Each row is a point on a landscape with many peaks, with its height.
From any point a climber steps to the highest of the 2 points nearest to it. It stops when none of these is higher. Distance is the straight distance between rows; heights are no part of it.
j_653 h=16.3: [112 103 166 205 175 104 195 130 174 143 155  98  97 119 155 113 149 137
 138 107]
j_334 h=7.4: [118  95 155 157 113  99 149 140 146  64  69 109 138 119 145 106  81 140
  79 139]
j_943 h=28.1: [ 97 135 122  99 111 161 139 155  93 104 117 152 122 149  99 123 120 111
 100 119]
j_392 h=35.9: [117 125 133  80 110 132 118 158  96  95  78 116 167 119 121  68 114 135
 116 130]
j_414 h=26.2: [159 156  96  55 119 151  26 120 108 149 133 151 175 119  95  97 194 113
 174 144]
j_795 h=30.2: [120 135  74 140 103 130  89 115 170 161 109 201 165  69 112 162 156 139
 149 162]
j_967 h=39.0: [169 130 184 176 161  96 208 153 150  61 142 120  95 125 164 148 108 141
  86  92]
j_113 h=29.9: [139 140 142  59 111 123  90 150  79 118  87 119 160 139  99  70 133 123
 132 125]
j_362 h=25.9: [ 98  78 128 115 104 113 116 140 101 130  99  83 147 155  96 133 105  87
 168  89]
j_105 h=38.4: [162 139 136 147 139 104 153 152 137  71 104 119 123 109 160 129  82 157
  66 141]
j_937 h=43.0: [143 138  99 131 155 171  87  92 113 130 162 132 128 109 143 108 149 150
  94 175]
j_761 h=47.5: [143 145  63 135 129 163  58  71 154 163 156 156 139  88 125 134 170 138
 130 186]
j_619 h=27.9: [142 170 109  63 111 165  76 149  94 152 139 106 120 144  84 132 119 117
 135  97]
j_84 h=24.2: [148 147  83  81 124 138  47  98 134 178 133 144 193  99  99 101 180 115
 179 164]
j_837 h=18.5: [147 145 113  91 115 129 144 131 130 113 130  86 160 150 130 135  71 103
 105  84]
j_51 h=23.9: [127 148 153 136 153 157 168 136 112 107 157 140  89 122 160 130 138 152
  94 135]
j_476 h=21.6: [122 143  83 110 102 117  79 131 136 199 115 138 161 111  87 149 133 114
 195 116]
j_144 h=4.7: [ 78  81 150 131 118 133 143 110 120 112 102 126 131 127 148  94 124 137
 132 138]
j_551 h=52.8: [122 118 166 169 144 125 192 114 140 106 163 119  88 147 165 152 128 131
 119 114]
j_994 h=42.3: [113 134 149  86 100 134 141 159 102  87  70 116 129 139 108  92  95 122
 105 107]
j_425 h=29.8: [ 91 104 142 208 142 113 162 134 174 167 159 164  87 110 153 144 180 141
 158 130]
j_430 h=6.1: [ 96  88 145 157 128 107 155 112 135 104 105 105 132 133 156 103  98 144
  97 150]
j_323 h=32.6: [130 128 114  84 133 129  90 118 102 119 115 119 189 121 131  75 137 129
 123 165]
j_442 h=33.7: [ 84 107 102 139 105 131 155 105 168 127 150 134 132 153 130 189 113  87
 144  87]
j_215 h=54.7: [166 144 175 168 161 125 178 122 135 108 183 128  59 153 164 156 131 150
 105 110]
j_734 h=40.6: [131 148 105  98 125 190  85 111  97 121 140 154 129 119 125 104 155 149
  95 162]
j_336 h=15.9: [137 145  96  84 113 129 120 118 125 142 143  84 150 172 105 162  86  89
 140  76]
j_410 h=21.5: [104  89 139 105 116 107  85 156  80 144  97 102 154 155  91 116 138  97
 193 118]
j_636 h=22.9: [157 154 138 164 167 153 152 116 124 131 177 122  82 102 164 128 149 164
 112 146]
j_238 h=20.0: [111 128 159 194 149 121 188 159 159 142 198 160  68 137 153 171 170 138
 134 112]
j_474 h=36.4: [179 133 162 169 168 102 169 147 147  90 113 112 113  99 164 111 113 174
  68 158]
j_946 h=55.4: [171 137 131  95  99 105 135 155 122  52  86 105 143 131 123 162  47 120
  88 105]
j_950 h=33.8: [149 176 126  64 123 139  71 167  76 166 120 103 135 146  72 113 150 111
 178 109]
j_492 h=12.3: [153 120 128  94  98  81 113 158 113  85  66  90 175 122 109 117  58 130
 116 129]
j_191 h=32.4: [110 113 110 158 154 136 123  94 150 158 135 158 139 107 160  99 184 149
 134 169]
j_743 h=47.7: [114 142 103  97 106 151  66  97 130 165 114 179 133 127 126 115 162 142
 153 158]
j_855 h=30.0: [158 131 152  69 119 113  91 176  51 115  95 110 132 168  59 126 103 112
 126 116]
j_159 h=17.1: [136 124 142 197 185 113 179  95 158 163 154  94 110 114 158 109 134 142
 128 144]
j_327 h=20.2: [ 89 120  82 135 102 132 111 128 154 171 110 144 156 112 106 156 130 109
 174 111]
j_242 h=57.6: [165 144 128 114 118 113 159 116 149  72 136 102 136 151 151 168  66 109
  62  95]
j_904 h=15.3: [150  98 187 203 169  82 191 150 136 134 175 108  83 128 144 112 155 142
 147 103]
j_341 h=18.4: [115  97 126  86 122 107  54 125  98 157  98 129 183 146  93  95 166 101
 197 138]
j_601 h=33.9: [104 122 107  91 112 142  85 150  93 156 113 157 153 138  87 120 162 107
 165 128]
j_698 h=45.8: [129 169  66 139 128 163  83  79 170 181 146 147 142  73 112 158 133 138
 139 159]
j_866 h=40.3: [123 117 125  84 100 131 102 156  79 130 107 120 126 178  90 139 106 104
 133 109]
j_785 h=22.7: [176 139 177  72 121  84 104 201  66  92  69  96 137 153  65 127  90 101
 137 101]
j_226 h=35.6: [156 142 123 117 129 117 143 127 136  93 100  92 147 111 146 115  68 144
  84 145]
j_781 h=18.3: [ 92 133  99 177 135 132 155  98 192 170 144 137 124 103 150 167 130 118
 143 130]
j_355 h=30.4: [ 80 110 118 183 117 126 144 134 173 155 141 186  96 103 146 165 164 144
 137 145]
j_805 h=20.7: [156 133 143 200 173 116 171 131 144 160 215 135  70 127 144 165 162 146
 133 121]
j_250 h=11.9: [162 103 197 196 157  76 194 138 143  89 119 101  94 111 161 111 126 161
 119 115]
j_71 h=22.6: [179 163 127  43 128 142  33 143  66 141 131 125 156 134  84  89 177 112
 161 140]
j_304 h=21.8: [175 139 149 189 193 120 157 127 123 151 202 114  83 106 147 128 160 157
 124 140]
j_350 h=25.3: [118 142 134 124 127 154 163 147 116  89 136 138 103 141 128 142 109 134
  76 121]
j_640 h=35.8: [123 140 111 116 139 130 129 111 127 124 132  82 165 112 140 100  92 131
 116 150]
j_709 h=47.1: [ 93 125 107 120 120 148 142 108 117 127 139 130 136 125 139 134 109 120
 134 131]
j_832 h=36.5: [163 116 185 197 169  73 212 130 157 101 193 109  82 150 157 157 143 117
 122  80]
j_30 h=36.0: [101 132 107 119  99 146 143 114 141 123 161 141 110 173 131 180 107  94
 112  86]
j_169 h=42.5: [107 105 155 148 123 113 185 133 160  74 124 122 107 161 156 144 100 118
  84  77]
j_37 h=50.6: [ 95 108 132 160 140 129 168 102 149 128 141 117 122 139 159 154 113 116
 122 128]
j_257 h=40.5: [134 121 159 156 144 111 188 155 149  71 116 115 117 126 161 125  93 141
  77 107]
j_849 h=23.0: [112 140  85 106 115 128  81  98 142 183 128 133 182 101 107 110 143 114
 175 155]
j_210 h=38.8: [137 146 120  75 120 125  61 165  90 176 103 150 139 138  70 122 178 113
 198 123]
j_801 h=45.4: [140 138  84 109 138 163  61  88 114 160 152 129 157 107 118 107 144 126
 126 182]
j_360 h=48.5: [ 98 112 158 110  88 125 155 150 125  70  84 118 119 161 111 125  81 108
 105  76]
j_815 h=29.3: [138 127 147 227 161 105 170 122 178 184 169 142  89  96 144 151 175 141
 171 134]
j_686 h=32.5: [100 126 117  96 102 156 102 153  74 145 105 159 114 154  92 117 138 117
 132 129]
j_704 h=12.7: [135 103 189 179 157 119 178 150 115  90 125 127  98 111 167  97 142 163
 117 139]
j_861 h=31.6: [118 139 101 148 141 144 102  89 172 158 132 199 138  92 152 128 195 155
 153 181]
j_612 h=39.4: [127 128 122  98 116 125 115 114 105 130 128  80 176 125 114 114  84 103
 145 132]
j_708 h=29.1: [143 136  96  67 126 157  54 108 101 139 121 143 181 128 120  75 176 120
 136 161]
j_885 h=23.8: [178 150 157  53 121 112  49 160  63 134  98 105 158 149  82  80 152 120
 148 146]
j_361 h=29.2: [ 83  88 150 200 142 128 162 117 152 136 143 136  92 115 163 111 171 141
 153 139]
j_211 h=62.2: [163 141 139 111 112 119 153 143 131  46 108 133 105 153 129 162  64 121
  54 108]
j_333 h=44.5: [135 147 123 182 152 141 139  94 161 178 168 153  93  94 159 150 167 152
 144 159]
j_736 h=22.3: [157 168 107  76 113 153 108 142 102 116 138  89 136 151 101 136  82 121
 101  99]
j_265 h=50.0: [130 131 132  85 101 131 134 156  82 103 116 123 116 191  84 160  91  74
 117  70]
j_990 h=36.8: [142 134 125  96 132 155 103 130  94  92 119 133 148 115 144  93 123 147
  91 155]
j_993 h=53.9: [158 126 150 129 123  88 179 115 172  47 104 107 136 135 151 163  58 125
  79 101]
j_339 h=12.8: [134 116 170 168 166 127 160 134 114 135 150 157  83 119 168  93 191 169
 125 150]
j_682 h=47.6: [102 152 119 120 103 166 103 106 128 153 130 179  98 132 140 127 153 150
 119 151]
j_292 h=45.3: [132 141  87  99  91 133  48 115 139 181 102 191 154  99  96 151 168 137
 178 152]
j_413 h=17.8: [121 131 113 180 165 128 159  88 177 178 157 115 120 127 148 134 132 122
 119 149]
j_340 h=31.0: [ 95 120  93 160 117 138 112 116 157 163 135 202 127  91 135 156 170 143
 141 160]
j_556 h=21.9: [108 130  87 123 143 133 112  96 155 174 136 122 161 114 132  99 133 123
 137 158]
j_346 h=49.6: [ 83 130 140 130 111 153 146 117 132 137 128 167  83 140 146 129 144 146
 138 132]
j_227 h=13.8: [127 145  89 112 126 145 134  87 141 148 165  89 149 148 126 159  88  95
 123 111]
j_931 h=47.4: [165 132 130  83 110 112 131 157 102  90  98 111 131 170  99 158  65 108
  88  86]
j_542 h=19.0: [ 80 113  94 165 107 129 140  99 185 164 119 144 151  89 135 157 135 116
 175 134]
j_258 h=42.9: [142 145 100  78  92 132  44 145 110 172  93 187 158 115  75 139 194 124
 193 140]
j_549 h=37.9: [180 113 197 189 162  66 208 167 150  85 161 110  78 145 142 142 133 149
 105  80]
j_774 h=16.8: [173 134 143  76  94  89 109 188  92  77  58 107 151 127  83 128  69 106
 117 113]
j_256 h=44.8: [ 76  98 151 136 102 137 171 142 148  86 106 123 105 159 131 117 107 118
  91  91]
j_611 h=2.9: [ 86  91 133 103 100 131 106 115 106 135  90 122 146 136 127  88 124 130
 161 134]
j_923 h=39.6: [109 147  89  98  98 164 107 124 125 147 142 143 111 149 108 162 116 107
 137 105]
j_939 h=30.8: [ 85  82 114 128 103 123 143 116 143 129 125 109 133 163 116 152 101  78
 147  87]
j_809 h=33.6: [118 113 127 159 161 126 148 108 139 127 129 122 138 111 162  80 145 151
 104 161]
j_102 h=35.2: [144 121 140 165 173 115 160 129 147 123 120  94 115 120 168  97 115 163
  74 148]
j_409 h=9.3: [128 101 155 111  99 106 140 153 129  61  63  99 149 110 130 116  67 134
 110 127]
j_364 h=13.7: [158 103 178 181 184  96 173 152 107 118 159 125  89 118 150  95 165 166
 130 141]
j_47 h=51.2: [ 97 127 160 160 121 148 171 115 146 129 154 154  69 144 160 160 137 144
 135 117]
j_701 h=43.2: [ 94 108  97 110 122 138 117 106 113 148 132  98 172 127 120 132 111 107
 165 144]
j_792 h=43.4: [123 160  68 114 112 162  97 111 142 171 152 134 146 106 111 170 127 113
 142 126]
j_768 h=45.9: [116 143 118 139 134 159 111  88 140 166 151 151  99 113 160 141 143 157
 132 160]

For each start below, name the point where the climber stops.
j_904 | j_761
j_476 | j_761
j_71 | j_761
j_144 | j_265
j_640 | j_215
j_410 | j_761
j_333 | j_215

Call two points neighbours if one is among the 2 nearest of the other. Go from one point of each pair to the other, from neighbour to neighbour, staying as high as possible. Name the lowest point that can't be avoided.
j_215 / j_743 | j_682
j_761 / j_360 | j_71
j_743 / j_105 | j_226
j_265 / j_211 | j_931
